A landscape with many peaks, sampled at points; each row gives a point and its height.
A climber steps from a point to the highest of its 2 nearest points, and stops where none of them is higher. Distance is the straight distance between rows; heights are no part of it.
zasan height 618: [123 128 105  84 109 130  48 155 110 116 162 117 134 188 136 121 172 105
 118 162 141 143 125 104 154 166 124 120 116 166  92 127 139 176 128 131
 155 132 113 127 132 140 162 118 137 104 127 153 165 113 160 106 130 145
 102  90 103 147  84 114 168 119 135 131]
Bipa height 259: [206 124 130  74 127 107 150 138 106 137 117  95 147 171  56 114 116 128
 188 172 119 120  67 152  63 122 137 183  77 200 126 138  75 122 102 132
 113 110  77  64  97 168  98 120 139  82 159 128 127 174 170 117 144 112
 130 103 119 152 122 178 184  98 107 121]
selom height 664: [131 106 123 167 164 142 147  95 113 150 135  99 139 125 130 132 103 147
 147  96 111 136 135 146 142  87 149 123 141  94  98 145 119 133 128 158
 137 101 135 139 115 133 121 107 162  97 122  74  87 179 100 181  90 154
 119 188 145 102 120 179 146 152 169 110]
vizes height 338: [181 136 100 150 129 146 124 126 134 143 153 104 129 147 124  66 105  46
 132  93 156  99 122  93  73 151 139 148 174 145 164  91 120 119 197 168
  99 101 134 132 124 126 162 133 112 165 187 143 147 107 127 117 102 118
 136  85 151 111 138 120 133 102  54 160]
Kapa height 421: [137 133 131 149 127 150 153 137 103 160 144 177  96 116  69 191 192 114
 185  79  94 151 130 157 120 165 111  94 190 130 144  78 170 105 176 144
  56 101 101 140 142 111 184 136 137 125 159  71 142 171 115 174 139 136
 114 119 125 160 100 163 168 116  88 173]
nusam height 299: [133 100 137  84 167 113 138  80 172 138 129 141 168 108 114 109  53 114
 128 133 132 117  90 180  97  79 162 155  76 116 111 131 140  81 142 104
 130 132  92  77  98 167 112 144 106 104 153 102 122 137 115 156 140 136
 149 191 198 104 139 146  99 164 128 128]
veba height 628: [161  81 147 148 142  91  99  86 141 109 161 120 178 142 107  94 121 144
 163 145 114 138 153  94 156 105 150 141 107 164 101 166  61 158 145 176
 115  93 114 115 123 164  73 128 152  76  91 186 125  91 177 105  84 111
 121 101 147 121  99 169 168 152 169 105]
fof height 344: [102 115 169 118 146 113  90 138 101 140 136 180 114 148 101 214 157 109
 182 133 111 165 117 167 141 134 112 114 135 151  77 139 154 141 147 131
 129 117  76  88 125 134 182 130 132 115 139  88 165 161 132 168 142 125
 138 116 132 161  57 140 158 123 163 134]
leni height 225: [147 127 166 123 198 121 161  75 176 125  85 163 143 124  98 156 104 144
 162 107 111  87 173 123 116 118  93 147 140 155 245 150 120  78 141 145
  88 105 128 164 114 149  94 188 171 162 126 166 154  77 131 138 106  82
 145 152 181 155 169 111 120 146 126 122]
kifeg height 385: [182 134  76 146 110 149 150 142 148 135 163  82 161 162 127  35 121  88
 129 129 148 103 134  74 115 164 156 130 159 140 157  86 101 144 161 166
 102 119 146 138 113 114 125 137 110 160 171 185 120  96 147 101 104 130
 131  72 103 113 117 135 126 115  77 134]
mazi height 367: [114 135 107 150 100 154 102  93 110 156 144  93 134  75 154  94 154 146
  98 142 124 178 140  81 188 151 122  83 177  98  65 121 101 148 154 131
 142 129 166 176 131 100 143  85 110  93  83  73 100  85 147  90 113 170
  81 147  82 127 125 132 127 169 124 148]
tuk height 543: [155 131 105 142 127 163 140 118 118 186 109  55 157 130 113 118  99 164
 162 133  85 132 123 132 165 133 129 101 105  97 112 145  91 119 112 139
 135 104 136 146  90 125 117 108 177  89 126  84  90 168  98 170 112 172
  82 165 120 106 113 208 185 148 143  74]
Nal height 407: [158 142  53 162 160 132 207 107 118 171  99  65 152 125 163  56 132 127
  64 142 149 112  95 112 118 134 146 147 200 144 161 118  85 157 150 103
 159 136 199 169 106  93  94  84 131 113 161 107  91 160 127 109 119 125
 140 155 140  93 149 135 114 163  79 108]
Ruru height 384: [107  98 108 189 183 149 169  98 174 124 122 124 166 133 159  93 131 141
 103  73 152 113 174 103 177  89 150 108 191  91 143 120 174 136 139 150
 174 124 175 167 124 118  91 116 156 153 157 106  94 145  94 173  89 124
 177 169 178 107 127  98 110 132 131 102]
Der height 368: [123 163  90 105 134 153  67 184 173 159  83 109 184 134 111  49  55 107
 124 129 166 123 133 108 152 145 148 116 110 105 134 103 119 126 187 149
 172 131 127 101 135 123 134 156  97 115 196 128 119  94 160 122 166 176
 159 136 133 135 163  85 118 113  68 154]
pakub height 183: [135 158 126  98 132 141  79 165 101  84 113 134  62 169 120 148 157 121
 116  95 156  61 132 107 132 157 111 164 147 127 172 122 172 134  85 119
 116 133 168 129 126 123 155 113 190 194 119 162 178 147 141 123 125 101
  95  99  80 178 162  87 161  90 131 127]
duz height 314: [129 126 161  97 129 135  88 155 108 130 120 157 157 163 102 165 130 100
 192 162  99 124 109 142 106 150 117 137  90 164 109 145 115 115 139 162
 117 102  54  75 106 145 177 165 132 115 171 131 165 134 153 163 150 139
 162  86 137 172  83 140 159  93 134 137]
sunu height 410: [ 99 115 151 161 120 120 146 102 134 106 133 110  87 115 150 122 107 149
 102  43 170 109 121 140 129  62 124 142 125  89 113 139 173 110 107 111
 140 112 179 115 148 125  95  84 141 157  83 102  96 161  87 138  93 106
 109 157 131 109 157 125 118 123 171 126]
kotok height 274: [ 88 141 126 152 122 128 156 163 152 128 118 140 123 136 171 127  96 103
 117 106 147  96 150 125 116 136 120 115 136  90 157 108 159  96 127 135
 140 138 158 140 137  97 136 163 117 193 144 158 133 100  88 147 125 142
 168 116 139 122 156  74  80  92 110 131]
bufoz height 437: [ 92 120 122 109  93 108  92  96 160 117 173  96 177 120 187  82 133 153
  66 173 132 166 124  93 206 134 117 103 105 125  69 132 112 155 115 106
 173 170 140 145 120 124  73 100 111  96  79 168 129  72 135  75 101 163
 110 142 126 101  86 129 123 192 172  92]
rido height 669: [147 116 176 122 100 131 140  94 141 129 159 183  87  92  79 162 156 131
 169  73 121 140 142 137 101 129 108 119 109 139 140 119 155  83 154 138
  36 104  75 118 157 146 134 139 122 135 128 121 149 110 132 128 131 103
  95 113 108 157 142 158 148 111 109 180]
vutam height 427: [ 93 131 128  89  99 115  59 143 140 104 169 174  99 116 136 161 139  72
  91 138 158 134 124 143  81 160 119 129 132 143 123 103 176 129 191  93
 124 143 124  82 167 142 183 138  65 154 140 132 196 108 139  87 159 110
 121  96 131 101 126  86 105 107  87 165]
reki height 268: [141 102 181 105 201 114 143  88 164 122  71 152 142 134 106 168  72 141
 165  97 136 103 151 147  87  80 130 182  96 143 196 169 127  74 122 142
 117  92 117 106 115 162  85 153 153 138 134 118 146 121 139 156 129  72
 169 151 193 173 169 112 114 120 158 132]
Kud height 387: [180 124 107 146 105 135 181 153  74 159 127 100 118 122 108 124 146 140
 184 173  95 127 117 119 118 157 134 139 126 144 144 159  42 152  88 150
  96 132 132 180 118 104  98 143 130 103 100 155 100 123 141 103 136 141
 116  84  86 140 128 180 147 132 104 124]
Sipag height 450: [178 111 111 143 128 141 156 140  86 163 126  81 141 158 102 116 122 132
 180 115 114 107 130 126 130 131 141 141 116 127 133 149  93 140 108 163
 124 100 134 129 101 126 122 130 163 107 137 131 115 151 138 143 111 148
 108 113  95 157 120 179 187 126 115 105]
zol height 289: [ 91 148  93 178 110 158 110 188 136 170  83  92 186 111 159  99  99 145
 150 163 126 151 125  97 159 141 158  78 126  72  87 136  93 144 112 180
 173 146 150 153 128  84 109 124  91 100 156 117  82 110 132 147 151 189
 164 140 126 117 121 142 111 123  88 111]
kem height 435: [ 82 159 122 130  85 125 134 136 131 128 131 103 123 139 196 127 121 145
  86 142 102 124 104 131 148 127 110 105  84 100  98 120 141 123  92 102
 176 170 127 122 142 116 138 123 134 148  94 154 131 135  74 155 102 151
 118 144 137  73  97 118  89 143 173  89]
fis height 189: [152  84 164 140 118  77 154  99  95 119 156 122  92 141 125 149 173 138
 122 140 121 154 122 125 119 100 134 154 138 192 108 182  91 164  93 132
 128 136 140 132 148 130  94  97 137  68  72 152 117 126 164  79 108  86
 128 105 104 133 111 154 123 147 186 120]
nesaz height 404: [ 90 119 139 120  84 128  65 115 146 136 161 125 155  86 157 100 118 161
 106 152 125 186 138  92 217 142 115  81 110 104  62 134 117 140 148 116
 140 137 128 140 133 126 120 114  98 101  92 118 111  56 134  85 126 185
  95 145  89 122 110 130 116 174 143 130]
Zuzav height 39: [119 167  63 141 171 131 161 123  92 174  82  95 124 145 133 137 139 123
 123 137  90 124 108 147 133 166 117 111 157 134 130 119 112 148 122 118
 152 114 137 134 108  99 174 107 175 102 161  77 128 220  99 169 130 150
 108 194 178 104 111 152 164 142 134  89]
Taza height 524: [141 130 179 100 127 135 117  82 129 149 140 155  72  93 122 174  92 104
 152  83 120 108 129 154  79 127 116 156 119 134 139 162 149  59 163 118
  58 121 110 116 126 158 175 142 123 153 119 110 173 118 107 114 131 132
  99 116 114 142 158 137 131 128 128 154]
gibal height 432: [142 117 206 105 129 127 121  96 117 150 175 136  92 140 107 186 104 121
 174  95 101 116 120 170  95 108 130 146 124 135  94 151 161  60 169 142
  60 104  95  79 109 148 182 135 150 132 137  91 159 162  94 178 110 136
 110 110 116 138 102 177 171 108 178 127]
nima height 562: [146 135 108 122 174 138 124  76 155 173  77  82 178  88 107  73  73 140
 110 132 148 140 143 109 159 118 121 144 147 119 161 146  83 133 176 130
 145 115 147 169  97 137  89 122 107 100 135 101  96  89 158  81 133 138
 124 183 155 126 190 125 128 176  96 122]
Momap height 265: [ 94  63 193 166 157 109 132 150 150 104 136 180 184 129 147 161  91 110
 185 132 135 132 161 136 110  82 162 126 110  99  98 167 115 108 119 191
 144 110  95  98 136 133 106 184 120 135 146 151 112 116 127 185 124 131
 224  88 180 130  99 110  93  93 145 129]
Pek height 327: [ 99 158  92 157  91 164 131 132 119 159 137 121 121  73 175 115 191 135
  77 169 107 169 130  97 171 170 113  71 188 110 100  84 110 140 141  98
 132 158 154 183 141  89 155 105  96 135 111  95 101 101 120 117 139 154
 112 134  75 117 140 121  99 151 103 139]
rula height 339: [108  93  76 195 182 132 180 149 138 124  96 103 173 144 144  90 158 151
  96  95 177 128 166  99 143  97 179 116 189 108 143 116 140 179 110 144
 197 136 190 177 131 102  70 100 141 125 168 102  58 173 119 157 114 110
 179 148 157 103 143 122 118 122 114 106]
dobob height 360: [119 130 126 160 102 138 158 109 112 142 174 166  86 102 125 183 211 114
 125 100  91 151 149 129 139 158 106  85 196 148 136  71 167 115 155 109
  77 112 117 159 147 106 183 130 146 140 127  89 142 151 103 167 117 118
 108 124 116 117  92 131 130 134 117 158]
dafi height 55: [137 173  70 111 133 163 145 156  86 188  60  95 132 136 127 122 129 115
 133 151  91 100 103 134 118 185 110  97 156 122 156 118 103 124 129 119
 139 135 136 168  97  92 152 133 150 128 153 103 125 169 107 156 149 157
 110 166 122 131 145 140 157 123  94 101]
gemog height 438: [107 106 104 162 146 127 154  66 208 120 158 117 184 104 192  65 114 132
  81 114 140 117 158 110 187  93 160  98 141 105 107 107 169 119 150 120
 175 160 149 142 114 146  87 133 139 133 133 138  98 121  94 165  89 145
 156 173 174  79 106 122  87 171 127 105]
gok height 241: [ 83 146 124 127 131 111 125 191 167  95  97 151 158 164 180 136 114 123
  97 148 151  91 156 117 132 151 106 109 120 106 180  95 173 115  98 122
 183 173 144 134 144 112 136 201 121 186 154 190 177  98 101 147 139 120
 182  92 170 124 120  23  76  79 120 108]
fur height 126: [104 196  75 103 101 147 142 148 122 115  81 104  82 147 162 118 154 147
  58 106 126  80 105 130 152 172  86 131 131 120 195  72 158 118 101  50
 128 176 158 140 130 105 135 116 156 182 110 152 152 156 107 138 133 131
  77 175  91 112 177  87 131 117 134 110]
baneb height 514: [126 107 111 147 128 113 164 138 163 101 132 129 160 137 121  90 131 161
 107 123 157 118 150 117 145 106 138 131 115 121 152 116 150 160  94 115
 159 134 148 127 145 133  58 130 116 126 134 182 103 115 126 112 118 111
 148 134 111 118 134 127 106 130 126 126]
porip height 349: [125 122  47 165 182 134 209 136 134 149  85 118 154 113 154  95 186 146
  43 121 137 130 110 128 119 128 151 111 186 148 164 100 124 156 126  77
 179 140 176 169 132 101  80  92 129  93 179  87  73 195 108 153 131  93
 166 174 166  96 148 141 109 145  89 114]
Sepi height 100: [111 203  88 111  81 156 137 178 102 103  89 111  76 106 173 117 127 146
  64 142 106 107  97 130 146 168 102 118 137  82 149  93 118 130  86  74
 119 171 159 164 129  88 137  99 121 182  71 125 118 135 103  90 161 141
  69 157  48 119 198 101 123 133 126 118]
Salen height 286: [139 151 141 131 156 125 118 116 100 122 158 170  93 169 104 201 215 125
 157 136  94 129 143 121 158 170  84 126 189 177 175 123 155 129 115 143
  87 128 119 151 121 123 203 153 187 129 141 146 175 125 125 163 111  86
 119  96 146 176  74 124 161 132 158 109]
lus height 480: [101 142 134  98  57 127  69 160 118 104 176 161 113 110 122 144 182 109
  92 153 128 157 127 133 131 166 107  92 118 131  96  59 177 139 165  88
 104 136  88 109 172 146 180 136  53 145 132 136 162 107 158  88 153 136
 100 102  85 128 117 108 114 111  94 172]
roz height 321: [127 126 149 151 112 128 115 132  91 124 182 157  76 145 113 197 222 122
 146 111 118 166 159 116 158 146  90  97 192 135 105 112 177 163 128 147
 101 111 121 151 142 112 188 118 165 131  95 115 147 145 128 150  98 124
  92  94 110 145  57 131 156 126 168 133]
nin height 220: [188 100 160 106 121  98 159  99 147 103 154  95 120 124 104  92  72 144
 138 125 166 122  86 142  84  80 141 200  74 136 115 173 108 104 112 105
 106 116 124  72 125 146  78  84 123 114 105 144 102 142 147  65 124 111
  97 118  88 117 159 183 134 138 139 127]
teder height 475: [ 75 138 138 163 125 137 134 104 133  98 122 129  91 129 168 152 145 153
  71  54 145 108 146 142 152 103  92 123 133 111 137 105 198 123  92  93
 146 140 151 124 149 127 143 100 154 165  86 117 111 179  74 168 101  95
 108 172 154  94 140  87 114 110 199 117]
suf height 428: [120 150 160 106  87 139 120 157 103  91 131 159  75 111 137 151 142 133
 137 143 102 115 144 120 154 160 113 129 102 119 136 140 133 123 102 132
  88 129 116 155 136 131 138 148 125 169  92 176 154  85 140  99 150 138
 103  90  59 173 151 118 118 112 132 152]
bir height 503: [133 138 127  96 122 121 114 120 104 107 121 157 110 116 104 133 153 148
 106 159 126 136 139 122 150 141  90 140 116 145 139 143 118 143 122 109
 102 137 121 159 147 133 112 117 129 117  78 163 139  88 160  65 139 126
  94 126  74 159 158 111 138 151 145 145]
zofe height 27: [112 152  71 171 184 125 119 117 100 147 130 110 114 156 116 141 139  76
 123 107 138 140 118 148 119 145 130 125 218 140 127  95 148 165 167 142
 164 115 149 109 111  98 194  91 172 133 159  58 142 210 100 180  99 135
 119 149 199  77  80 134 158 118 140 100]
Buzus height 213: [152 140 148 103 109 120  93 136 101  82 151 161  47 173 128 179 167  93
 124 134 133  99 136 111  93 147 117 167 146 166 162 146 149 141  96 120
 113 144 150 122 119 130 179 133 164 174 102 171 195 124 141 102 121  79
 121  62  94 165 117  91 134 108 162 111]
Gisiv height 417: [136 112 135 144 143 138  99 155 162 146  89 115 180 114 114  59  47 117
 153 129 161 142 162  99 136 104 156 134 109  86 110 148  66 142 176 195
 142 102 132 116 128 125 107 144  97 112 154 139 100  71 155 107 134 172
 154 108 140 135 169 116 104 115  94 149]
mizas height 476: [161 116 103 145 151 142 137  97 164 177 114  95 205  71  97  59  69 123
 154 139 134 153 143 128 129 113 157 129 136 111 132 112  69 130 192 170
 133  99 126 149 104 132  97 132  97  86 173 109  68  91 145 115 135 157
 151 154 167 106 144 160 117 160  69 153]
Kupu height 353: [ 75 118 172 133 154 138 147 111 142 118  82 134 113 114 137 162  69 168
 137  68 130 106 121 175 132  60 131 144  84  75 131 152 171  79 103 121
 147 113 136 106 135 140 114 123 149 146 103  77  96 165  75 176 127 114
 130 192 164 126 168 125 102 115 170 117]
kizer height 155: [119 159 113 124 107 141 121 152 133  97 111 113  76 167 125 124 163 160
  98  67 167  82 114 123 150 139 102 136 123 114 167  92 191 126  78  89
 125 141 148 118 161 131 115 104 162 166 119 150 149 153 126 136 121 108
  80 149  87 157 175  97 157 105 122 131]
Matid height 75: [145 166  77 129 100 162 125 176  72 150  73  82  85 136 128 113 130 136
 120 129 123 112 102 126 126 172 120 123 145  99 127 130 106 137  96 104
 134 130 170 149 125  87 158  91 147 142 111  85  99 167 126 115 147 156
  74 153  79 137 183 122 157 113  96 115]
Pana height 521: [110 132 139 127 110 140 119 166  96 126 118 197 104 107  73 188 177 135
 180 122 110 148 134 156 129 165  95  92 117 131 131 103 150 108 135 128
  75 116  67 126 146 135 165 167 107 132 139 106 148 134 158 139 179 128
 116 123 100 186 132 126 155 104  86 180]
Gazi height 539: [140 141 116  91  58 130  70 179 102 100 176 145 116 142  85 127 203 114
 118 159 125 167 118 119 114 163 135 106  98 158  81  90 140 162 137 119
 125 118  79 111 177 150 144 111  88 116 113 138 157 122 184  62 143 136
  91  71  69 156 102 124 148  99 111 168]
gez height 176: [117  96 185 151 115  88 166 118 114 104 152 178  94 130 113 192 184 173
 140 139  96 160 143 147 132  88 121 150 120 171 128 172 117 142  65 112
 128 144 109 123 139 128  82 130 129  88  74 141 115 132 130 126 130  77
 149 115 117 142 107 140 104 144 189 112]
Zise height 315: [100 155 131 134  71 128 146 203 125  91 138 127  91 129 169 108 113 102
  97 145 145  94 126 132  95 149 134 123 114  85 155 100 172 115 108 119
 132 154 153 125 164  97 144 154  79 202 127 187 149  99  97 105 145 140
 154  62  88 113 154  90  68  84  92 138]
Zano height 203: [180  90 152 134  96  93 144  99 129  86 197  97 116 125 119  97 128 144
 103 127 175 155 107 119 127  92 140 172 100 153  88 150 110 162 105 111
 117 124 144 105 159 128  75  64 110 103  76 151 108 127 164  40 106 102
  89  91  73 121 117 167 132 140 160 133]
gis height 559: [ 82 123 132 147 112 113 105 116 136  87 168 105 106 142 182 123 140 112
  60  72 167 130 154  94 125  97 111 125 156 101 108 109 204 146 122 115
 176 174 160 126 131 137 162 103 156 185 110 128 147 157  83 134  89 110
 117 143 158  53  85  68 109 117 184  92]
Garu height 477: [158 146  68 112 169 127 139 102 115 189  68  49 156 114 134  67  84 126
 119 179 143 118  88 111 126 135 140 137 154 129 137 149  56 139 136 132
 163 142 179 166  96 109  96  97 121  86 142 101 104 112 138  82 133 160
 115 179 162 106 164 135 119 169  92 112]
Lipuz height 389: [ 98 172 107 148 104 126 164 121 124 138 104  97 125  82 204 114 113 166
  69 165  99 141  96 128 136 131 125 111 107  94 101 123  85 141  96  89
 142 160 156 150 133  78 130 100 108 118  85 113  90 124  77 108 127 157
 114 177 138  58 131 110  74 154 147  95]
pok height 599: [122 122 142 134 149 115 140  80 162 101 136 144 134 125 133 116 138 165
  98 116 148 120 143 101 172 114 104 134 106 151 171 137 147 149 105 108
 121 134 132 143 140 151  69 128 141 121 103 190 133  81 139  90 108 101
 113 138 121 147 138 118 136 167 153 118]
lakon height 443: [165 119  75 165 153 125 160 131 178 119 140  98 200 165 116  35 134 120
 117 105 170 106 151  87 143 123 160 130 159 145 153 105 129 178 134 162
 147 116 151 133 128 141  81 123 132 119 192 166  97 127 146 139 104 103
 154 108 147 120 116 113 138 119  93 132]
Gek height 258: [ 76  66 151 166 163  92 146 143 133 106 133 185 152 126 136 175 129 121
 144 137 139 155 155 153  97  79 159 131 148 133 121 154 127 152 104 153
 170 139 117 132 123 122 118 161  89 119 134 119 113 123 123 166 154  95
 228 121 207 113  99  98  79 130 137 130]
Luzo height 283: [185 153 142  87 143 120  98 146 105 114 110 137 128 191  78 142 137 112
 180 151 130 114  94 134  48 134 144 193 105 205 144 137 102 114 122 140
 109 114  79  46 103 153 135 132 145 124 168 144 169 158 173 136 147  97
 160  65 123 174 122 132 169  68 121 140]
Zaf height 295: [166 140 134 125  83 141 145 173  92 122 135 124  78  81  92 111 122 100
 156 135 125 155 108 136  76 139 148 138 122  99  99 117 118 119 143 127
  65 107 129 137 153  96 148 118  77 152 111 105 116 117 161  56 161 141
 101  73  51 150 167 141 122 102  69 176]
Fek height 482: [118 138 107 120  86 125 134 109 144 118 188 100 134 136 187 102 162 131
  55 146 126 140 115 109 161 134 118 104 115 143 106  91 147 152 114  91
 155 173 135 143 142 134 125 111 140 122 116 160 144 115 105 121 102 132
 113 133 122  79  71 127 110 162 161  95]
legu height 248: [176 150 159  99 157 118 117  95 109 111 142 163  92 151 101 182 161 117
 148 142  89 102 139 119 118 162  92 161 138 194 193 159 109 119 114 136
  87 124 129 157 111 145 158 171 174 130 107 168 175  96 145 126 122  86
 115 100 141 168 128 130 148 142 153 125]
Vuvo height 181: [157 104 191 137 123 102 203 104 101 139 108 158  62 129  84 211 159 174
 179 120  81 124 118 156  92  99 109 159 121 171 179 174 116 111  72 117
  85 132 114 133 123 123 105 159 157 108  98 129 122 148 104 145 141  74
 132 121 116 160 138 164 135 135 174 107]
vis height 279: [112 168  99  98  90 169 102 117 128 167 119 137 109  74 152 153 189 144
  94 132  93 165 132 130 193 180  88  65 166 111 122  69 133 105 163  68
 107 158 120 182 139 123 176 121 121 130 105  79 138 122 128 125 151 165
  63 176  75 135 143 117 136 160 114 142]
Telad height 388: [111 135 122  84 125  91 106 145 147  98 141 162 130 128 119 120 126  88
  81 167 144 138 112 154  67 130 134 141 108 170 129 106 129 144 153  87
 138 152 102  74 151 141 145 126  65 121 156 152 168 119 151  91 153 101
 161  98 153 111 128  98  91 114 104 155]
galuv height 358: [109 134  96  70 143  98  73 179 130 113  92 141 164 138 131 113  82  96
 113 202 146 144  98 173  69 140 145 132  78 143  97 128 103 142 156 102
 181 142  91  64 119 137 133 134  57  91 167 123 142 132 162 131 187 138
 180 132 176 124 124 105  99 116  99 148]
pupo height 288: [134 101 189 123 145 127 101 146 134 118 116 163 189 144 115 170 100 140
 216 158  94 132 144 135 131 107 138 130  67 129 108 180  91 103 132 193
 116  93  62  79 112 149 103 174 143 121 147 150 134 114 136 178 136 145
 183  87 133 172  94 148 152  92 148 124]
gasis height 554: [107  96 129 129 136 133 138  85 131 159 130 135 167  87 114 132 117 151
 151 130 103 157 149 148 160 101 128 101 111 107  97 135 111 130 135 126
 143 120 110 148 115 153  97 123 119  84 117  97  95 112 128 145 137 150
 134 176 153 128 114 157 124 174 127 134]
Feg height 278: [ 84  86 154 115 185  96 132 104 145 120 118 165 139 117 155 161  70 112
 122 160 122 123 107 184  90  59 173 141 112 118  92 155 129 103 124 111
 176 135 111  92 100 144 133 157 106 124 139 106 118 139 110 169 134 128
 193 174 213 102 108 112  69 151 152 123]
leb height 328: [103 137 143  64 133 129  62 115 150 141 102 136 168 126 138 130  58 128
 132 177 119 126 100 167 119 127 129 140  43 114  89 154 121 100 140  96
 160 143  79  73 111 162 134 147 101  90 148 118 153 123 141 128 167 170
 146 169 173 121 135 128 107 144 132 123]
Daro height 307: [103 102 179 107 191 124 123 100 148 111  57 143 115 135 106 184  65 142
 142  80 170 108 119 181  88  58 146 178  98 104 149 172 159  79 121 116
 137 108 138  94 131 153 101 111 135 147 129  71 125 158 117 164 148  85
 160 174 171 156 187 105 117 105 150 137]
lofug height 564: [113  61 155 140 146 115 102  62 159 114 180 153 184 111 120 118 106 136
 144 135 114 157 145 131 164  73 169 115 110 135  72 159 119 138 149 160
 129 100  94 115 110 179  98 140 121  69 109 128  98  96 144 147 107 123
 148 150 170 108  85 162 144 175 155 130]
dut height 378: [111 134 159 126 109 139  94 151  97 137 143 130  98 148 128 173 127 136
 168 105 108 135 109 144 137 137 109 108 104 106  69 129 159 118 120 138
 126 107 100  84 126 134 185 124 158 141 131 100 144 177 105 182 118 162
 101 133 118 136  91 152 161 102 173 114]
rosan height 211: [178 126 182 114 153 116 171  68 148 129 143 154  95 120  76 183 138 151
 180  88  91  98 150 130  90 117  99 156 130 172 214 163 121  80 112 138
  44 103 121 144 112 151 118 164 176 116 120 150 146 115 111 142 118  64
 120 123 140 160 138 170 156 136 147 122]
lir height 495: [ 89 100 117 137 118 119 128 125 195  77 182 119 172 136 174  84 130 125
  76  76 173 113 146 109 141  87 148 109 139  90 126  79 236 127 109 108
 171 163 140 120 133 150 114 142 152 164 148 140 123 139  88 175  86 116
 160 160 169  53  85  86  87 123 144  99]
gafot height 717: [130 114 142 104 117 119  70 135 123 121 145 132 169 151 136 117 134 136
 144 172 115 141 143  99 163 140 130 111  85 154  84 156  90 155 120 158
 140 118  99 127 127 145 111 135 137  97 122 186 148  79 157 115 109 153
 132 101 137 139  78 136 156 143 158 112]
Kap height 361: [ 86 156 149 127  83 140 102 205  97  95 133 162  88 107 185 156 130 118
 107 161 117 111 143 107 145 162 129  99 120  79 130 129 141 129  99 138
 126 166 145 165 148  97 160 145  86 210  90 168 150  97 112 102 156 146
 139  70  65 135 151  79  88  91 119 146]
fofik height 238: [208 116 124  74 161  92 150  77 134 143 144  83 154 136  76  86  76 119
 141 133 142 120  84 133  81 100 134 180 100 181 137 154  65 109 144 127
  93 106 104  89 107 168  94  99 133  87 132 128 124 142 159  71 121 107
  88 120 135 113 141 191 175 143 117 136]
zatat height 287: [171 139 124 147 106 151 134 136 103 137 148 136  75  93 104 106 110  64
 151 106 147 114 137 111  71 158 134 144 187 116 141 120 109 116 187 162
  71  96 153 147 125 116 167 137  89 161 138 115 124 102 148  86 133 129
 114  71  98 134 169 132 119 112  63 188]
tafiz height 323: [106 130  92 134 141 160  81 191 147 173  61 106 182 147 127 114  79 115
 160 140 142 138 130 135 164 140 160  89 104  72 108 130 114 141 141 167
 188 121 133 125 124 113 132 146 101 103 196  92  99 124 134 171 162 175
 190 166 163 147 134 107 130 114  92 130]
bab height 333: [170 137 148 159  86 139 192 184  68 117 114 119  66 116  90 124 140 135
 180 152 117 151 116 138  86 130 158 160  97 123 113 162  84 137  87 158
  93 123 133 138 146 104 101 140  94 151  92 133 105 129 152  64 155 123
 106  59  38 158 155 155 127  97 100 149]

Where does a climber stop that starts at each point below?
dafi -> rido
Vuvo -> rido
Buzus -> rido
Zaf -> selom
leb -> gafot
leni -> gis
kotok -> pok
gok -> pok
zatat -> pok

Call two points neighbours if one is among the 2 nearest of the other. Go from one point of each pair to the other, from neighbour to neighbour, staying as high as possible. Name the lowest point that can't be avoided.
gis and selom -> rosan
gafot and rido -> Gek
gafot and pok -> zatat
gafot and selom -> gasis
nima and gis -> rula
